Points on a hilly landscape, in no order, each with its height.
A ball rolls from a point to the lowest of its 4 nearest points, and stops where none of them is lower. Distance is the straight distance between rows; heights are no part of it.
j_12: |  18 |   9 |   1 | -23 |  -1 |  -2 | -12 |  -2 |   5 |  10 |   0 |   0 |  -1 | -24 |  -7 | -22 |  -8 |  -3 |   5 |  -4 |  -7 |  -3 |  height 53.9
j_804: | -19 |  -4 | -14 |   4 |  11 |  -1 |  15 |  -1 |  -2 |   0 | -15 | -14 |  -4 |   3 |  20 | -14 |  -2 |  -6 |   3 |  13 |  23 |  -2 |  height 44.1
j_936: |  -4 |   9 |  -5 |  -8 |  12 |  -2 |  17 |  15 |  -7 |  -2 |   1 |  16 | -18 |   0 |   6 |  17 |  -4 |  12 |   5 |  -3 |   4 |  -6 |  height 36.0
j_751: |   1 | -11 |  -9 |  -3 | -18 |  -2 |  -6 | -16 |   7 |   7 |  -7 |   4 |  29 |  -2 | -19 |  -6 |  -1 |  -9 |  11 |  -6 | -13 |   4 |  height 74.3
j_150: |   8 | -11 |   4 | -23 | -19 |   1 | -13 | -17 |  14 |  12 | -11 |   4 |  24 |  -9 | -17 | -25 |   2 |  -3 |  17 | -12 | -19 |   6 |  height 77.1
j_712: | -11 |   7 |   0 | -19 |  16 |   2 |  10 |  16 |  -2 |  -1 |   5 |  -5 | -24 |   4 |   5 |  31 |   8 |  17 |  -4 |   1 |  13 |  -1 |  height 39.1
j_690: |  11 |   0 |  19 |  10 |  -3 |  10 | -28 |   9 |   0 |   5 |  -3 |  27 |  12 |   1 | -19 |  12 |  14 |  -4 | -17 |   5 |   3 |  17 |  height 50.4
j_268: |   9 |   3 |   3 |   9 |  -1 |  13 | -17 |  -5 |   7 |  -2 |  10 | -17 |   8 |   4 | -16 | -17 |   6 |  -8 |  -4 |  15 |  -3 |   7 |  height 64.5
j_405: | -18 |  -2 | -11 |  19 |  10 |  -1 |   3 |  -9 | -27 | -12 |   7 |   4 | -26 |   7 |  12 |  -7 |  -6 |   0 |  10 |  -4 |  12 | -11 |  height 26.9
j_851: | -22 |   1 |  -1 | -18 |  11 |  -3 |   1 |  14 | -21 |  -6 |  21 |   1 |   2 |   9 |   9 |  18 |   5 |   5 |  -2 | -13 |  10 |   6 |  height 43.0
j_817: | -11 | -21 | -20 |  -4 |   0 |   2 |  28 | -14 |   7 |   1 | -12 |  -7 |   6 |   5 |   3 | -26 |   2 | -13 |  16 |   4 |   9 |   0 |  height 56.8
j_139: | -11 |  -1 | -11 |  20 |  12 |   1 |  15 |   2 | -15 | -10 |   1 |   2 | -11 |  14 |  17 |  -1 |  -2 |   0 |   3 |  -3 |   0 |  -8 |  height 26.8
j_335: |   7 |  -7 |   5 |   3 |   0 |   2 |  23 |   0 |  21 |  -4 | -10 | -11 | -14 |  14 |  20 |   7 |   4 |  15 | -18 |  25 |   7 |  10 |  height 32.4
j_800: |   0 |  -6 | -22 |  -4 |  11 |  -8 |   9 |  -7 | -19 |  -3 | -11 |  13 | -26 |  -4 |  15 |  -8 | -12 |   2 |   4 |  10 |  13 |  -3 |  height 40.2
j_870: |  14 |   0 |  -9 |  -7 |  -5 |   6 |   3 |  -7 |   5 |  -2 |   4 | -13 |   5 |  -4 |  -4 | -23 |  -1 |  -5 |   1 |   9 | -13 |   4 |  height 57.3
j_631: |  21 |   4 |  18 |  13 |  -8 |   4 | -21 |   4 |   6 |  -2 |   5 |  13 |  -1 |   5 | -24 |  18 |   8 |   2 |  -9 |  -5 | -13 |  -2 |  height 5.9
j_473: | -27 |  -9 |  -7 |   8 | -15 |  -7 |  -4 | -17 | -19 |  -4 |  17 |   3 |   6 |  -6 |  -9 |   8 |  -7 | -17 |  10 | -12 |  20 |  -6 |  height 3.9
j_821: |  2 |  3 | -6 | -5 |  1 |  4 | -4 | 12 |  2 |  5 |  6 |  9 | 22 | -4 | -8 |  7 |  1 | -2 |  4 |  3 |  5 |  9 |  height 43.2
j_320: |  14 |   1 |   3 |   4 |  -1 |   2 |   6 |  -6 |  15 |  -5 |  -6 | -25 | -21 |   3 |   5 |  -4 |  -1 |  10 | -15 |  25 |  -1 |   1 |  height 42.9
j_525: |  15 |  -7 |   1 | -18 | -15 |  14 | -15 | -13 |  15 |   0 |   3 |  -4 |  10 |  -1 | -17 | -32 |  14 |  -5 |  17 |   7 | -11 |  14 |  height 87.1
j_519: |  16 |  11 |  12 |  -7 |  10 |   3 | -11 |  20 |  11 |   9 |   1 |  14 |   0 | -10 | -15 |   3 |  -4 |   5 |   2 |   7 |  12 |   6 |  height 46.4
j_650: |  17 |   5 |   4 |  -9 |   1 |  -5 |   7 |   9 |  23 |   9 | -12 |   2 | -29 |  -7 |  -5 |  14 |   2 |  14 |  -5 |  14 |  11 |  -5 |  height 35.2
j_542: |  -1 |   0 |  -4 |   7 |   3 |  -5 |   7 | -11 |  -6 |  -9 |  -5 | -18 | -31 |   6 |  12 |   0 | -10 |   4 | -14 |  10 |   0 | -11 |  height 32.2
j_412: |  11 |  11 |  22 |   0 | -11 |  -8 | -11 |   7 |   3 |   1 |  11 |  14 | -19 |  -8 | -18 |  19 |  -6 |   6 |   7 | -21 |  -4 | -15 |  height 58.6
j_863: |  -4 |  -1 |  -2 |  10 |   0 |   8 |  -4 |  -4 |  12 |   2 |   4 | -24 |  13 |   6 |  -4 | -18 |   6 | -12 |   3 |  15 |  11 |   2 |  height 72.8
j_383: |  -8 |  -1 | -14 |  -6 | -11 |  -7 |  -4 |  -8 | -12 |   2 |   4 |  14 |  14 | -10 | -12 |   5 | -10 | -12 |  14 | -10 |   6 |  -2 |  height 28.0
j_777: |  29 |   3 |  17 |  -5 |  -5 |   4 | -13 |  -1 |  14 |   5 |  -3 |   6 |   3 |  -4 |  -7 | -20 |   2 |   8 |  -2 |  -9 | -29 |   1 |  height 63.3
j_75: | -24 | -17 |  -6 |   8 | -11 |  -3 |   1 |  -5 |  -5 |   2 |   3 |   0 |  32 |  -2 |   0 |  21 |  13 | -16 |   3 | -10 |   6 |  10 |  height 45.4
j_643: |  10 |   8 |  10 |   3 |  -8 |   0 | -18 |  -3 |  -7 |  -8 |  19 |  -3 | -11 |  -5 | -16 |  14 |  -4 |  -3 |  -6 |  -7 | -13 |  -9 |  height 47.1
j_381: | -26 | -16 | -17 |   8 |  13 |  -2 |  18 | -11 |  -3 |   0 | -12 |  -8 |   3 |   5 |   8 | -15 |   3 | -16 |  15 |  -1 |  23 | -14 |  height 49.5
j_399: |  14 |  -1 |  -3 | -18 | -11 |   2 |  -6 | -12 |   8 |   6 |  -5 |  -1 |  17 |  -8 |  -1 | -25 |   1 |  -2 |  10 | -15 | -30 |   2 |  height 65.1
j_105: | -23 |  -5 |  -3 |  -8 |   0 |   0 |   6 |   7 | -25 |  -7 |  19 |  22 |   7 |  10 |   9 |  18 |   4 |   8 |   2 | -24 |   5 |   8 |  height 43.3
j_479: | -22 |   4 |  -1 |   6 |  19 |   2 |  11 |  12 |  -3 |  -4 |   2 | -17 |   8 |  12 |  21 |   3 |   8 |  -2 |  -5 |  -1 |  10 |  -3 |  height 17.7
j_868: |  13 |   1 |  14 |  12 |   3 |  13 | -16 |  11 |   9 |   2 |   4 |  16 |  16 |  13 | -16 |  14 |  16 |   2 | -13 |   5 |  -8 |  13 |  height 42.7
j_155: | -15 |   5 |   5 |  18 |   3 |   3 | -13 |   5 |   0 |  -2 |  12 | -14 |  16 |   4 |  -1 |  10 |   5 | -12 |  -4 |  10 |  16 |   1 |  height 39.8
j_564: |  -5 |  -3 | -24 | -11 |  12 |  -3 |  21 |   6 | -11 |   4 | -10 |  14 |  -2 |  -3 |  10 |  -9 |  -4 |   0 |  10 |   2 |   9 |   0 |  height 36.8
j_598: |   2 |   2 | -17 |  -7 |   7 |   1 |  18 |   9 |  -2 |   4 |  -4 |   7 |   5 |  -3 |   4 |  -7 |  -4 |   2 |   6 |   7 |   6 |   5 |  height 34.1
j_462: |   3 |   7 | -11 |  -4 |   3 |  -6 |  10 |   5 | -14 |   0 |   3 |  14 |  -5 |  -8 |  -3 |  -1 | -13 |  -1 |  10 |  -6 |  -1 |  -7 |  height 39.9
j_739: | -10 |   0 |  -9 |   9 | -12 |   1 |  -2 | -10 | -25 | -11 |  15 |  11 |   0 |   6 |  -3 |   3 |  -9 |  -5 |   8 | -20 |  -7 |  -7 |  height 7.8
j_605: |   9 |   2 |   2 |  16 |  -1 |   8 |   4 |  -3 |   9 |  -5 |   6 | -20 |   4 |  10 |   0 | -14 |   6 |  -2 |  -7 |  10 | -12 |   0 |  height 59.0
j_250: |   0 |  -2 |   6 | -17 |  14 |   0 |  -5 |  21 |  -4 |   1 |  10 |   5 |  20 |   5 |  -2 |  18 |  16 |   5 |  -9 |  -7 |  -6 |  15 |  height 38.0
j_130: | 18 |  3 |  4 | -5 |  6 |  5 | 17 | 17 | 16 |  6 | -7 |  8 |  2 |  4 |  3 | -1 |  9 | 17 |  2 |  9 | -7 | 10 |  height 23.9
j_668: | 13 |  4 | 10 | -8 | 17 | 10 | -1 | 22 | 16 |  6 |  5 |  4 |  6 |  8 | -7 | 12 | 16 | 13 | -6 |  6 | -2 |  8 |  height 31.8
j_537: |  -1 |   0 |  -2 |   8 |   0 |   3 |  10 |  -5 |   9 |  -4 | -11 | -27 |  -7 |   3 |  17 | -20 |  -4 |   4 |  -9 |  27 |  14 |   4 |  height 40.8
j_700: | -12 | -14 | -10 |   4 |  -3 |   1 |  11 | -11 |   9 |   3 |  -1 | -13 |  26 |   2 | -10 |  -7 |   1 | -18 |  11 |   0 |   7 |  -3 |  height 66.0
j_717: |  15 |  10 |   8 |   4 |   1 |   9 | -21 |   8 |   6 |   1 |   9 |   5 |  -1 |   0 | -21 |   7 |   3 |   0 |  -6 |  10 |   3 |   0 |  height 38.8
j_949: |   3 |  -2 | -23 | -15 |   1 |  -5 |   8 | -10 |  -7 |   4 |  -7 |   5 |  -5 | -13 |  -4 | -18 | -10 | -11 |  11 |   0 |   2 |  -5 |  height 45.9
j_445: |  -5 |   6 |  18 | -10 |  -1 |   1 |  -9 |  19 |  -2 |   1 |  19 |  14 |  -5 |  -1 |  -8 |  35 |   8 |  13 |  -1 |  -8 |  12 |   3 |  height 48.4
j_623: |  -8 |   8 | -19 |  -5 |   7 |   1 |   6 |   2 | -10 |   0 |  -2 |  -7 | -10 |  -5 |   4 |  -2 | -10 |  -4 |   4 |  11 |  15 |  -2 |  height 39.3
j_843: | -22 |   4 |  -7 | -15 |  21 |   2 |  10 |  14 | -16 |  -3 |   6 |  -1 | -15 |   7 |  15 |  16 |   1 |  10 |   0 |  -1 |  14 |   2 |  height 39.6
j_371: |  -6 |   3 |   2 | -19 |  17 |  -2 |   4 |  16 |  10 |   0 |   6 | -12 | -18 |  12 |   2 |  31 |  19 |  17 |  -8 |  -3 |   3 |   2 |  height 41.1
j_808: | -16 |   7 |  10 |  20 |  11 |   3 |   6 |  11 |   1 |  -6 |   6 | -18 |   6 |  14 |  13 |   8 |   7 |  -1 |  -9 |  -1 |   6 |  -9 |  height 26.5
j_472: |  11 |   1 |   7 | -12 | -11 | -10 | -13 |  -2 |   8 |  15 | -14 |   9 |  16 | -10 |   2 | -23 | -14 |   0 |  13 | -24 | -25 |  -3 |  height 52.5
j_855: |  -5 |  -7 | -18 | -12 |   3 |  -3 |   5 | -21 |  -2 |  -1 |  -7 | -25 | -14 | -11 |   9 | -28 |  -8 | -14 |  -1 |   9 |   9 |  -4 |  height 71.1
j_413: |  24 |   5 |  12 |  -4 |  -2 |   4 |  -3 |  15 |  16 |   9 |  -6 |  14 |  10 |  -3 | -10 | -16 |  -2 |   7 |   9 |  -1 |  -9 |   8 |  height 52.7
j_935: |  10 |   0 |  25 |  13 |  -8 |  -4 | -19 |  17 |   6 |  12 |  -7 |  28 |  23 |   4 |  -7 |  17 |   6 |   6 |  -3 | -13 |  -9 |  12 |  height 48.8
j_237: |  22 |   7 |   8 |   3 |   2 |   1 |  -1 |   8 |  21 |   3 |  -2 |   1 | -18 |   1 | -14 |  15 |   8 |  10 |  -3 |   6 |  -5 |  -7 |  height 43.1
j_647: |   7 |   6 |   2 |  15 |  -4 |   5 |   1 |   7 |  -4 |  -9 |  10 |   4 |  10 |   7 |  -8 |  15 |  -1 |  -1 |  -2 |  -6 | -14 |  -4 |  height 46.6
j_577: | -13 | -22 |  -4 |  13 | -19 |  -6 |  -2 | -20 |  -1 |   4 |  -2 |  -2 |  31 |  -1 | -17 |  11 |   4 | -19 |   5 |  -7 |  -3 |   2 |  height 60.7
j_677: |   0 |  13 |  -1 |   5 |   3 |   3 |  -1 |   2 |  -2 |  -6 |   8 | -14 | -24 |   1 |  -9 |  15 |  -7 |   5 |  -6 |   9 |   5 | -11 |  height 38.4
j_783: |  -9 | -14 |  -3 |   2 | -23 |  -9 | -19 | -27 | -12 |   1 |   5 |  -2 |  16 | -14 | -15 |  11 |   2 | -18 |   2 | -13 | -12 |   2 |  height 75.2
j_823: | -12 |   5 |   1 |   7 |   2 |   4 |  11 |   8 | -12 | -11 |  16 |   4 | -17 |  11 |   2 |  22 |  -1 |   8 |   0 |  -8 |   4 |  -9 |  height 32.1
j_644: |  -7 |  -4 |   0 |  10 |   0 |  10 | -12 |   3 |   3 |   3 |   9 |  -3 |  32 |   7 |  -5 |   9 |  15 | -12 |  -4 |   7 |   7 |  17 |  height 50.5
j_674: |   7 |   5 |   7 |  -2 |   7 |   2 |   6 |  21 |   3 |   3 |   2 |  16 |  17 |   2 |  -2 |  13 |   3 |   9 |   2 |  -9 | -11 |   3 |  height 37.9
j_831: |  -3 |  -4 |   9 |  -3 | -26 | -21 | -22 |  -5 |  -6 |  16 |  -7 |  20 |  16 | -25 | -11 |   2 | -13 |  -9 |  14 | -20 |   3 |   4 |  height 29.6
j_882: |   1 |   5 |  14 |   1 | -13 | -11 | -15 |  12 |  -7 |   9 |   2 |  24 |  17 | -15 |  -9 |  13 | -10 |   1 |   6 | -14 |   3 |   7 |  height 39.0
j_867: |   3 |   4 |  14 |  -7 |  -4 | -19 | -13 |   5 |   1 |  15 |  -8 |   9 |   4 | -21 |  -4 | -15 | -30 |  -9 |  15 | -26 |  -7 |  -2 |  height 42.6
j_656: |  -7 |  -9 |   4 |  13 |   5 |  -7 |  20 |  -5 |   9 |  -9 | -17 | -14 | -21 |  15 |  24 |   6 |  -2 |  11 | -21 |  18 |  12 |  -5 |  height 22.5
j_560: | -28 |   8 |   7 |   5 |  10 |   0 |   6 |   2 |  10 |  -5 | -11 | -21 | -33 |  11 |  14 |  31 |   7 |  18 |  -6 |   3 |  20 |  -6 |  height 31.9
j_493: |  10 |  -6 | -10 | -10 |   5 | -12 |   6 | -13 | -12 |  -5 |  -9 |   7 | -34 |  -6 |  11 |  -3 | -11 |   4 |  -8 |   5 |  -5 |  -8 |  height 37.5
j_191: |  19 |   5 |   0 | -12 |  -3 |  10 | -10 |  -5 |  12 |   0 |   4 | -17 |  -9 |  -9 |  -6 | -27 |   2 |   4 |  -1 |  25 |   0 |  11 |  height 56.2
j_303: |  14 |   1 |  -6 | -19 |   1 |   7 |  -4 | -16 |   6 |  -1 |   6 | -20 | -11 | -13 |   7 | -22 |   1 |  -3 |  -5 |  11 | -10 |   5 |  height 49.9
j_877: | -13 |  -3 |  -4 |   8 |   9 |  -5 |  15 |  -4 |  -1 |  -8 | -13 |  -5 | -32 |  10 |  15 |  20 |  -5 |  11 |  -9 |  13 |  16 |  -6 |  height 26.7
j_115: |  -7 | -13 |  -3 |  -2 | -21 | -10 |  -7 |  -6 |   1 |  16 | -15 |  19 |  38 |  -6 |  -9 |  16 |   4 |  -5 |  11 |  -8 |  -3 |  11 |  height 31.7
j_478: | -29 |  12 |   8 |   6 |  16 |  -3 |   1 |  11 |  -4 |  -5 |  -7 | -21 |   7 |   4 |  20 |   1 |   6 |   2 |  -5 |   0 |  24 |  -9 |  height 16.9
j_82: | -34 |   4 |  -3 |  10 |   7 |  -2 |   2 |   2 | -16 |  -8 |   8 |  -6 |   3 |   6 |  12 |   4 |  -3 |  -8 |   5 |  -6 |  25 | -11 |  height 2.5
j_513: |   0 |  -1 |   2 |  -8 |  -9 | -11 |  -5 |   7 |   5 |  17 | -13 |  21 |  29 | -10 |  -6 |  -3 | -11 |  -4 |  19 | -16 |  -1 |   4 |  height 5.3
j_548: |   3 | -10 | -11 | -27 |  -6 |   4 |  -2 | -23 |   8 |   6 |  -1 |  -9 |   9 | -14 |  -9 | -24 |   2 | -10 |  10 |  -7 | -15 |  -1 |  height 74.9
j_79: |   6 |   3 |   8 | -20 |   3 |  -6 |  -5 |  -8 |  -3 |  10 |  -8 |   9 |  -3 | -19 |  14 | -18 | -13 |  -2 |   5 | -27 | -31 |  -9 |  height 58.0
j_653: |   5 |   5 |  15 |   5 | -12 | -14 |  -9 |  10 |  -2 |   9 |  -5 |  19 |   9 |  -6 |  -2 |   1 | -19 |   2 |  12 | -27 | -17 |  -5 |  height 44.9
j_981: |   6 |  12 |   1 |  -2 |  -8 |  -6 |  -8 |   0 | -15 |  -4 |  11 |   8 |  -1 | -12 | -10 |   4 | -11 |  -2 |   3 | -12 |  -6 |  -7 |  height 34.9
j_394: |  17 |   6 |  -1 |  -6 |   0 |  -6 |  11 |   8 |   4 |   4 |  -9 |  16 |   3 |  -9 |   0 | -11 | -11 |   4 |   8 |  -9 | -13 |  -2 |  height 51.7
j_686: |   4 | -11 |   0 |  17 | -21 |   2 | -25 | -17 |  -1 |   6 |  -4 |   5 |  26 |  -3 | -18 |   6 |  15 | -16 |  -6 |   3 |  -8 |  13 |  height 82.8
j_676: |  10 |   3 |  29 |   5 |   4 |   1 | -24 |  18 |   7 |   8 |   2 |  27 |   2 |   0 | -19 |  23 |  10 |   3 |  -8 |  -5 |   4 |   9 |  height 40.6
j_109: |   6 |   2 |   1 |  -3 | -11 |   1 | -33 | -14 |  -4 |   3 |  12 |  -7 |  10 | -15 | -22 |  -1 |   0 | -17 |  -6 |   4 |   0 |   5 |  height 65.0
j_68: |   7 | -13 | -21 |   9 |   9 |  -5 |  19 |  -9 | -14 |  -6 | -10 |  12 |  -9 |   7 |  17 | -12 |  -3 |   1 |   2 |   2 |  -9 |  -2 |  height 34.2
j_51: |  -6 |   5 |   2 |  -1 | -10 |   2 |   3 |   2 | -21 |  -7 |  19 |  24 | -16 |  -1 |  -4 |   7 | -12 |  11 |  10 | -19 |   4 |  -9 |  height 25.7
j_218: |  -5 |  -6 |   9 |  -1 | -17 |  -9 | -19 |   7 | -11 |  12 |  -4 |  25 |  30 | -13 |   1 |  22 |  13 |   1 |   2 | -12 |   1 |  21 |  height 43.4
j_158: |   1 |  -3 | -15 |  -4 |   9 |   4 |  27 |   8 |   0 |  -1 |  -6 |   4 |   4 |   8 |  17 |  -4 |   5 |   5 |  -4 |   9 |  -2 |   9 |  height 28.2
j_940: | -2 |  2 |  3 |  5 | 11 |  6 | 16 | 15 |  7 | -3 |  6 | -7 | -7 | 16 |  5 | 26 | 15 | 10 | -7 |  1 | -4 | -3 |  height 37.8
j_856: |   7 |  -9 |  -2 |  -1 | -14 |   9 | -20 | -18 |  10 |   4 |   6 |  -7 |  22 |   1 | -20 | -16 |  10 | -13 |   2 |   3 | -13 |  10 |  height 73.3
j_758: |  -2 |  -1 |  -8 |  -6 |  12 |  11 |  12 |  15 |   9 |   0 |   3 | -10 |  16 |   8 |   8 |  -6 |  13 |   3 |   1 |  12 |   5 |  14 |  height 35.8
j_864: | -24 |  12 |  16 |  20 |  10 |  -1 |   5 |   8 |  -3 |  -9 |  -2 | -18 |  -9 |  10 |  16 |   9 |   1 |   5 |  -7 |   0 |  15 | -19 |  height 15.0
j_539: |  -5 |  -6 | -16 |   2 |   6 |  -2 |   6 | -19 | -14 |  -6 |   1 | -10 | -11 |  -1 |  10 | -16 |  -3 | -14 |   0 |  -6 | -13 | -11 |  height 67.3
j_389: |   7 |  -3 |  -3 | -18 |   5 |   2 |  -1 | -20 |  -3 |  -4 |   2 | -14 | -25 | -13 |  20 |  -8 |  -3 |  -1 | -19 |  10 | -16 |  -7 |  height 43.5
j_186: |  15 |   6 |   2 |   6 |   2 |   8 |  -6 |  -1 |   6 |  -4 |   8 | -15 |  -8 |   2 |  -9 |  -2 |   0 |   3 |  -7 |  11 | -12 |  -4 |  height 46.0
j_317: |  13 |   5 |  -5 |  -4 |  -3 |  -2 |   0 |  -6 |  -5 |  -1 |   2 |   2 |   1 |  -6 |  -3 |  -7 |  -9 |  -1 |   3 |  -9 | -21 |  -6 |  height 44.6
j_884: |   6 |   4 |  -1 |  -5 |  10 |   5 |  12 |  11 |  13 |   1 |  -6 |  -8 | -18 |   3 |   4 |  13 |   3 |  18 |  -9 |  23 |   6 |   5 |  height 28.7
j_477: |   2 |   7 |  10 | -19 |  -3 | -10 | -16 |  -7 |  -9 |   8 |   4 |   9 |   0 | -23 |   1 |  -8 | -18 |  -7 |   6 | -28 | -18 | -10 |  height 50.6
j_299: |  -4 |  -7 |  -6 |  15 |   4 |  -1 |  26 |  -3 |   4 |  -8 | -11 | -12 |  -7 |  16 |  26 | -13 |   1 |   5 | -13 |  16 |   6 |   2 |  height 32.0
j_37: |  7 |  8 | -8 |  6 |  7 |  3 | 14 |  6 | -1 | -3 |  2 | -5 | -9 |  1 |  1 |  5 | -4 |  5 | -4 | 11 | -4 | -2 |  height 35.1
j_595: |   2 | -14 |   2 |  13 | -12 |  16 | -24 | -12 |  11 |   4 |  -2 |   6 |  28 |   9 | -20 |  -8 |  19 | -18 |  -6 |  12 |   4 |  22 |  height 69.6
j_398: |  -6 |   2 |  13 |  20 |   3 |  -1 |  13 |   2 |  15 |  -8 | -14 | -24 | -15 |  12 |  17 |   1 |   5 |  10 | -16 |  17 |   9 | -13 |  height 8.6
j_333: |  17 |   7 |  19 |   4 |  -4 |  -7 | -17 |  12 |   5 |   9 |  -1 |  16 |   9 |  -8 | -16 |   2 |  -8 |   2 |   2 |  -8 |  -8 |   0 |  height 45.3
j_948: |  18 |  -3 |  -3 |  -8 |   4 |  -5 |  27 |   9 |   8 |   3 | -14 |  17 | -15 |   0 |  11 |   3 |  -1 |  14 |  -7 |   9 |   1 |   1 |  height 14.9
j_718: | -19 |   9 |   2 |  21 |   3 |  -1 |   4 |  -2 | -15 | -14 |   6 | -14 | -16 |  11 |   9 |   1 |  -7 |  -2 |  -2 |  -3 |   9 | -20 |  height 16.7
j_174: |  11 |  -3 |  -4 |   3 | -10 |   4 |  11 |  -7 |  10 |  -5 |   0 | -19 |  -1 |   5 |  10 | -28 |   6 |  -1 |   1 |  18 |  -4 |  11 |  height 54.1
j_738: | -20 |  -2 |  -7 |  18 |   1 |   0 |   5 |  -3 | -10 |  -6 |   8 |  -6 |  17 |  10 |   6 |  -1 |   1 | -15 |   5 |  -9 |   8 | -12 |  height 22.6
j_169: | -28 | -11 | -15 |   1 |   2 |  -1 |   9 |  -1 | -14 |  -3 |   9 |   8 |  25 |   8 |   6 |  14 |   7 | -13 |   8 | -15 |   4 |   3 |  height 37.1
j_311: |   1 |  -7 |  -8 |  -6 |  -8 |   4 | -13 | -18 |   5 |   4 |   6 | -16 |  14 |  -7 | -18 | -13 |   0 | -19 |   3 |   2 |  -6 |   1 |  height 71.7
j_759: |   1 |   4 |  -9 |   5 |   2 |  -3 |  15 |   6 | -14 |  -6 |  -6 |  25 |  -2 |   6 |   4 |   4 |  -6 |   5 |  12 | -18 | -13 |  -6 |  height 43.6
j_812: |  23 |   4 |   3 |  -4 |  -6 |   0 |  11 |   5 |   9 |   2 |  -6 |   7 |   0 |  -4 |  -2 | -14 |  -3 |   8 |  -1 |  -3 | -20 |  -1 |  height 53.1
j_508: | -17 |   6 |  14 |  20 |   5 |  -7 |   6 |  -6 |   5 |  -9 | -21 | -21 | -29 |   7 |  19 |   8 |  -3 |  13 | -16 |  10 |  16 | -17 |  height 22.7
j_369: |  32 |   4 |  23 | -17 |   5 |   0 | -15 |   2 |  22 |  10 |  -3 |  -2 | -24 | -16 | -12 | -18 |   0 |   7 |  -6 |   6 |  -6 |   3 |  height 73.9
j_874: |  -9 |   8 |  -1 |   8 |  -9 |   2 |  -3 |  -5 | -20 | -12 |  22 |  -2 | -14 |   3 |  -5 |  11 | -12 |   1 |   2 |  -9 |   2 | -11 |  height 24.7
j_778: |   3 |   3 |  -4 |   8 |   0 |   2 |  -5 |  -9 |  -7 |  -8 |  11 | -16 |   3 |   1 |  -4 |  -4 |  -4 | -11 |  -6 |  -5 | -16 |  -6 |  height 57.6
j_406: |  15 |   2 |   0 |  -7 |  -3 |   9 | -25 |  -4 |   7 |   2 |   5 |  -2 |   9 |  -7 | -21 | -15 |   0 | -10 |  -4 |   8 |   0 |   7 |  height 59.3
j_283: |  -5 | -11 |  -5 |   3 |   8 | -11 |   0 | -24 |  -9 | -11 | -14 | -13 | -29 |   4 |  26 | -15 | -15 |   0 | -18 |  15 |   8 |  -7 |  height 36.9
j_726: |  17 |   5 |   3 |   1 |  -2 |  14 | -15 |   5 |  11 |   4 |   3 |   7 |  13 |   4 | -18 | -13 |   8 |  -2 |   1 |  15 |   3 |  13 |  height 51.3
j_842: |  -2 |  -6 |  -9 |  -1 |  13 |  -1 |  25 |   5 |  -2 |  -3 |  -9 |   3 | -18 |   9 |  19 |  11 |   0 |  11 | -10 |  12 |   4 |   0 |  height 22.0
j_464: | -22 |  -4 |  -4 |  -2 |   9 |   8 |  15 |   2 | -12 |  -8 |  10 |  14 | -39 |  16 |  13 |  22 |   7 |  24 |   6 | -12 |  18 |  -6 |  height 37.0
j_806: |  -5 |  -4 |  14 |   6 | -10 |   0 |  12 |  -1 |  16 | -11 | -17 | -24 |   0 |  12 |  30 | -26 |   6 |   8 |  -4 |  29 |  24 |  11 |  height 51.2

For each start below, name the point where the ball stops.
j_856 | j_631
j_751 | j_513
j_686 | j_513
j_778 | j_739
j_79 | j_739
j_413 | j_513
j_595 | j_82
j_539 | j_82
j_812 | j_739
